A landscape with many peaks, sampled at points; each row gives a point and its height.
A climber steps from a point to the highest of its 2 nearest points, and stops where none of them is higher. Distance is the straight distance between rows; heights are no part of it.
fupa: [142  89 129 140 120  99 161 121 106 117  89 159 127 142 128 175  80 164
 115  89 164  88  72]  height 30.1
Futi: [144 112 103 111 165 126 135 114 112 116 112 154 183 132 192 116 189 111
 134 170 149 108 105]  height 25.9
fas: [132 166 152 136 123 125  70 125 113 130 132 149 101  69 168 116 148 114
 154 192 149 152 136]  height 28.2
loden: [148  91 162 169 116  83 164 161  79  77 123 109 173 124  87 148 163 117
  97 129 114 140 146]  height 54.2
Naf: [134 106  91 128 144 124 171 145 187 121 107 146 197 164  86 169 101 136
  78  94 120 124  73]  height 39.9
tipef: [153 104 151 151 127  85 130 172  63  96 144 131 126  80 117 134 145 127
 165 169 163 136 114]  height 29.4
mig: [160 118 133 105 137 161 142  99 121 135 102 133 117 120 174  89 136 154
  93  88 110  91  98]  height 69.6
Nekal: [145 130 118 141 114 130 112 131 122 123 112 165 177  91 182 152 118 116
 107 138 127 169  70]  height 39.2
fuv: [109 104 103  93 166 178 171 111 122 135  94 124 161 162 181 109 173 104
 120 107 135  75 129]  height 0.6
pebav: [132 137 146 176 120 152 101 125 115 117 107 157 148  93 187 155 103  86
 130 168 157 186 109]  height 48.5
vetok: [171 130 187 180 148 181 118  98 148  88 136 138 119 104 171  91 129 110
 106 151 136 168 141]  height 28.9
Gadom: [ 91  90 129 111 169 147 139 164 141 140 204 107 123 108  92 135 153  88
 193 153 140 143 149]  height 27.3
Tuti: [172 133 143 112 157  83  64 127 139 115 181 122 109 121  90 111 127 175
 148 166 169 143 119]  height 20.5
Kaleg: [153 103 164 152 110 122 149 134 103 111 130 135  85  93 132 127  89 144
 144 117 150 118 105]  height 25.2
Tozek: [119 151 139 141 121 148 137  81 120 132 102  90  91 189 136 101 134 135
  95  93 115  95 203]  height 62.2
kapod: [149 119 163 150 151 173 140  93 182 117 160 111 106 165 113 103  92 130
 108  90 125 136 162]  height 33.6
pek: [143 152 145 105 115 118  73 140 139 135 159 139 110  38 156 110 149 126
 159 184 128 173  92]  height 26.0
toviv: [142 141 109 111  95  96 133 146 128 128 105 107 158 123 103 119 166 134
  95 125  71 137 117]  height 28.6
Siga: [147 107 143  82 120  90 146 156  89 132 191 108 121 119  85 100 161 130
 158 105  69 101 162]  height 14.1
gav: [166 104 139 148 113  94 124 151  91 102 130 157 164  75 153 142 133 120
 132 158 135 153  71]  height 33.9
nam: [138 161 144 172  77 101  88 149 129 116 115 114 119  93  95 161  90 145
  89 120  95 196  97]  height 21.0
mov: [ 98 181 123 148  87 110  92 125 115 134 101 110  65 178 100 157  82 157
 127 135 162 136 157]  height 25.1
Sep: [101 119 151 159 169 143 124 123 123 128 120 173  50  71 157 117 111 106
 193 166 195  98 120]  height 2.7
bev: [152 123 120 146 110  90 104 110 102 131  85 182 143 143 158 193  54 154
 103 115 168 132  91]  height 28.4
kiref: [104  96 121 137  88  88 177 170  75 118 108 107 154 124 109 154 154 112
 135 122 113 113 143]  height 66.2
ser: [173 132 158 137 124 102  98 120 125 121 147 138  82 112 131 118  89 172
 136 130 159 125 106]  height 23.0
bog: [113  97 119 141 156 134 166 110  98 123  99 144 117 133 177 142 122 121
 151 132 175  81 103]  height 16.2
mem: [181 143 179 150 149 114 101  75 103 107 131 128  84 144 149  77 139 153
 107 136 146  98 177]  height 39.4
fab: [ 77 173 127  96  85 162 115 119 141 167 103 118  87  71 151 109 148 127
 155 143 116 122 124]  height 13.6
tapub: [ 72 157 146 131  86 156 132 132 127 146 135  73  89 142 102 129 142  97
 134 117  83 155 212]  height 25.7
kodum: [136  93 138 135 101  65 155 163 111 118 129 139 131 110  81 180  88 163
 136 109 149 115  72]  height 31.9
vidon: [121 122  92 101 118 148 162 139 176 150 109 128 149 151  93 146  96 140
  72  54  82 105  88]  height 35.8
vaf: [ 92 103 116 165 144 173 157 125 168 119 118 122 131 132 154 162 106  93
 150 144 176 156 103]  height 11.7
nin: [124 102  96 125 154  83 136 135  85 120 111 152 145 138 163 152 161 127
 172 177 167  92 110]  height 20.1
folev: [192  87 132 135 181 106 119 134 115  92 167 149 177 122 129 110 181 144
 150 179 159 129 113]  height 15.0
Tar: [179 112 127 116 163  99  81 150 134  96 182 135 157 110 105 123 157 148
 154 184 163 171  94]  height 17.9
ful: [167  86 110 112 177 100 144 137 149 113 161 121 168 180  85 126 144 145
 139 131 151  98 145]  height 10.1
lamiv: [134 170 119 140  71  94  99 134 122 125 100 113 121 125 107 141 127 153
 100 127  95 158 121]  height 23.9
sinel: [139  96 120  73 149 166 187 155 130 140 172 144 154 114 131 118 128 118
 150  68  67  89 106]  height 44.7
muva: [145  77 151 122 124 173 195 146 122 133 160 144 132  82 141 106 110 128
 137  50  88 108  90]  height 51.2
rorat: [ 79 110  96 117 107 101 163 163 115 139 121  90 147 156  91 168 139 106
 149 127 130 129 139]  height 54.3
mel: [ 61 175  95 130 141 152  97  95  95 161  70 182 101 138 196 137 126 121
 152 163 177  98 149]  height 19.3
dozi: [ 58 159 140 111  99 154 133 132 110 156 127  95 100 106 126 102 184  93
 155 133  83 115 209]  height 17.7
saluz: [ 95 174 112 169  77 179 114 110 112 128  67 130 132 133 181 158 115 112
  99 128 112 176 122]  height 0.2
bota: [167 131 130 127 116  72  99 141 152 117 124 178 170 118 106 162  89 173
  88 122 118 151  56]  height 35.0
revu: [ 91  95 121 110 164 151 149 148 137 148 171 136 129  78 143 104 179  81
 200 168 140 111 142]  height 20.3
viku: [150  92 125 113 123 111 178 186 154 131 162 145 185 100  58 135 118 147
 107  89  68 118  78]  height 36.7
Pobid: [ 93 180 130 109  87 114 116 107 101 163 102 105  60 130 122  95 140 159
 142 130 112  89 183]  height 25.4
Nobeg: [115 183 127 149 108 137  88  92  97 130  97 132 106 153 163 117 149 131
 121 169 137 136 183]  height 50.3
Deki: [ 90 140 100  69 141 125 127 126 164 167 159 104 107 160 104 115 136 122
 165 122 118  98 167]  height 40.9
lepo: [109 102 113 174 126 148 164 127 141 108  89 132 163 150 147 172 117 108
 102 116 153 143  90]  height 7.7
Rizo: [157 137 127 117 128 140 146  94 135 132 105  99 128 183 117  96 143 136
  75  75  84 100 174]  height 53.0
vedem: [141 144 117 150 124  90 103 150 153 112 103 160 200 138 106 182 114 137
  65 134 101 173  78]  height 37.6
kasiv: [119  89  81  80 113  99 179 175 142 141 128 140 184 126  90 155 130 131
 131 103 102  99  71]  height 40.3
poni: [ 83 191 140 145 129 149  67 103 138 135 116 146  87 100 162 114 148 107
 154 187 154 133 164]  height 36.9
Mabeb: [126 155 108 132  85  71  77 137 103 154  95 170 136 121 139 192  67 147
 124 138 154 159  98]  height 26.8
Gelub: [149 136 134 168 118  83  98 130  99  91  96 147 196 161 131 177 134 121
  69 150 125 177 139]  height 42.1
ronet: [ 87 194 108 143 125 115  59 106 133 142 107 136  76 180 131 156  92 154
 147 164 184 138 156]  height 28.1
lok: [ 96 130 143 156 117 111 124 141 120 120 138  80  83 167  70 164  83 131
 128 114 163 151 166]  height 22.2
Biv: [124 111 149 132 135 157 168 122 116 123 136 100 139 132 140  91 172  90
 122 121  99 127 171]  height 36.0
feba: [130 145 143 136  84  97  94 170 146 120 155 112 100  70  75 141  92 159
 119 119 116 188  74]  height 19.0
dosad: [126 113 124  84 154 143 135 168 160 126 219 121 147 139  77 129 129 105
 174 118  90 141 137]  height 32.6
Nubi: [122 120 145 115 104  97 115 177 117 125 184  91  97  82  58 132 101 141
 150 121 131 160 117]  height 17.2
Kivi: [177 129 155 147 107  89 129  96  92 109  92 116 112 166 113 111 131 167
  70  91 108  98 168]  height 46.5
Dadu: [145  75 145 134 128 104 168 168 125 116 178 134 147 114  62 151  93 153
 141  83 117 127 105]  height 34.0
Pizat: [144  91 139 135 132 169 178 123 128 117 117 133 143 110 150 113 119 129
  92  72 107 115  91]  height 58.6
giki: [134 137 135 177 112 119  93 135  61 128  91 163 150 109 177 163 114  85
 134 177 162 171 154]  height 60.4
zagem: [ 98 143 127 149 102 154 139 139 166 128 130  80 135 157  90 130 130  90
  96 104  79 178 167]  height 35.2
sugi: [112 157 139 124 174 193 101  58 174 136 111 128  99 160 176  89 149 127
 109 132 157  99 162]  height 46.6
kol: [109 126 111  65 153  84 105 138 149 161 187 108 102 142  80 108 134 157
 185 130 139  94 146]  height 35.9
liga: [127 141 134 126  95 161 129 119 174 146 119 117  84  80 139 116  76 152
 112  84 101 151  72]  height 27.5
legig: [154 144 148 104 156 183 106  67 158 138 114 125  90 137 174  69 132 154
  90  96 126  92 136]  height 57.8
davum: [162 128 163 173 142 182 120 100 193 101 141 125 126 138 137 107  99 130
  85 115 131 182 118]  height 29.3
tagem: [133 106 156 160 154  90 117 158  64  97 152 110  90 111  85 143 132 117
 164 163 188 137 145]  height 26.3
Dapab: [125 120 138  99 164  79 107 129 107 143 174 108  69 133  88  96 127 156
 171 139 157  84 165]  height 32.8
fave: [137 176 124 140 150 118  47  82 147 135 119 149 114 183 158 143  94 137
 120 165 181 147 164]  height 32.1
noni: [160  84 104 106 189  94 133 137 127 115 165 128 173 151 110 114 186 136
 166 178 155  99 136]  height 12.3
fifug: [134 158 125 132 189 147  85  62 159 124 115 152 112 186 178 113 126 138
 121 155 178 108 148]  height 37.8
moseb: [129 185  80 114  84  93  50 114 131 160  95 149 162 161 137 169 100 151
 109 149 131 174 128]  height 24.1
lud: [ 63 173  79 124 137 131  99  95 123 149  85 145 109 182 155 148 127 138
 152 167 173 104 145]  height 23.6
rif: [ 97 150 106 175  77 135 138 129 107 120  60 133 164 153 147 183 114 116
  83 120 118 162 111]  height 4.1
geb: [172 108 118 117 146 157 137 139 184 127 147 161 172  82 149 108 121 150
 130 123 124 147  44]  height 44.1
vazef: [ 72 186 105  84  71 159 109 100 123 179  84 110  65 113 136 102 153 153
 132 119  90  95 162]  height 20.6
sula: [123  89 158 137 156 155 169 110 133 126 166 115 105 184 113 138  82 115
 142  73 129 107 166]  height 38.2
vez: [175 120 114  90 143 138 122 118 124 115 125 158 179  92 187  91 181 124
 121 152 116 128  81]  height 33.5
Vifog: [110  96 122 117 135 117 170 144 136 127 149 111 147 190  87 157 111 100
 136  85  99 114 158]  height 44.6
mena: [157 144 101  96 111 143 140 131 138 142 103 103 161 118 122  82 173 123
  78 103  35 116 128]  height 35.6
Gud: [ 73 144 100  76  93 143 163 138 103 169 114 101 128 124 137 109 179  98
 146 125  78 105 167]  height 10.9
bonud: [103 144 151 119 110  98 125 134  86 142 147  95  64 118 102 102 139 134
 162 135 132  98 190]  height 29.2
suf: [158 115  73  88 147 145 147 154 200 128 148 135 199 113 106 114 139 126
 122 126 107 132  66]  height 52.6
tiz: [ 69 135  90  97 118 167 167 120 118 158  85 104 135 157 154 124 158 110
 132 107 122  93 146]  height 5.2
Nebed: [151 129 144 120 136 156 105 126 176 121 157 155 132  55 172  98 140 123
 155 166 137 170  77]  height 33.8
tora: [138 108 147 112 170 155 132  96 139 123 146 148 112  95 166  80 156 129
 155 147 153  90 131]  height 9.5
Zuko: [179 138 163 156 153 134  93  84 122  94 132 132 132 151 167  86 161 123
 102 156 133 145 165]  height 34.7
sog: [169 122  94 127 158 157 152 136 199 107 130 134 204 156 100 116 128 129
  64 102  89 131 100]  height 44.5
gudur: [121 125 117 124  96 133 146 142 183 155 134 120 111 110  85 131  68 153
  96  55  78 138  81]  height 31.8
Govit: [109 114 142 135 177 152 140  84 110 131 108 152  85 128 179 103 125 130
 139 127 181  65 133]  height 13.2
rupa: [113  78 158 170 160 179 166 125 136 119 146 126 108 112 150 134 114  93
 162 137 169 133 142]  height 16.9
Fupi: [166 123 156 159 137 100 128  92  84 105 106 136  93 174 148 125 102 154
 111 115 163  81 142]  height 42.9
melaf: [141 149 106 114 124 178 134 125 186 141 119 102 161 113 136  94 156 106
  88 115  68 160 108]  height 48.2
bufi: [114 146  80  97 125 148 133 131 184 141 110 121 164 133 141 129 134 116
 117 125 118 147  84]  height 68.9
dira: [ 85 133  69  74  95 112 164 158 150 166 117 103 148 158  92 153 119 128
 142 104 103 116 113]  height 45.9
des: [111  79 167 167 125 146 186 150  96 123 143 121  87  89 128 138 101  96
 170 116 152 120 131]  height 21.5
Bezup: [149 144 131 157  94 106  94 116  41 146  75 176 144 117 191 147  91 117
 107 144 153 130 154]  height 70.9
lik: [133 161 137 156 108 105 110 105  37 125  82 148 109 144 175 126 144 130
 123 157 140 107 177]  height 61.3
Luki: [122 106 154 138 189 169 115 105 171 133 168 159  85  79 155  98 117 131
 180 161 182 105 125]  height 6.1
nor: [ 59 148 121 114  92 136 140 149 133 160 122 109  83  82 123 135 129 110
 178 155 139 128 131]  height 8.0
rived: [103 136 162 162 118 169 160  97  93 120  96  92 105 153 156 102 151  96
 105 115 114 113 200]  height 49.0
gogen: [103 128  96  87 155 151 132 123 188 149 150 112 147 159 119 114 142 107
 153 137 138 127 130]  height 50.2
Deleb: [207 131 128 126 136  96 105 130 152 111 132 156 167 109 105 107 133 174
  73 114  81 136  72]  height 32.2
bop: [163 123 145 147 126  75 115 152  95  78 130 120 193 141  96 144 184 124
  86 158 114 162 134]  height 47.9
dovag: [136 106 154 103 126  90 123 172  96 118 207  90 117 118  37 128 133 132
 148 107 105 140 156]  height 15.8
Nezep: [100 107 151 162 152 112 125 144 108 125 161  97  68 133  77 150  97 118
 169 136 181 136 168]  height 23.5
fide: [116 117  98  64 131 152 175 172 144 132 183 127 156 150 106 145 131  87
 163  93  45 117 114]  height 38.3
lif: [124 143 114 128 116 142 149 124 156 129 114  84 148 195  85 125 126 113
  71  78  59 136 179]  height 44.3

For each start below, name the point where the climber stops.
lok => mig
dovag => bufi
Mabeb => kiref
fab => bufi
revu => mig
tiz => Tozek
lud => mig
Nezep => Bezup
vetok => Tozek
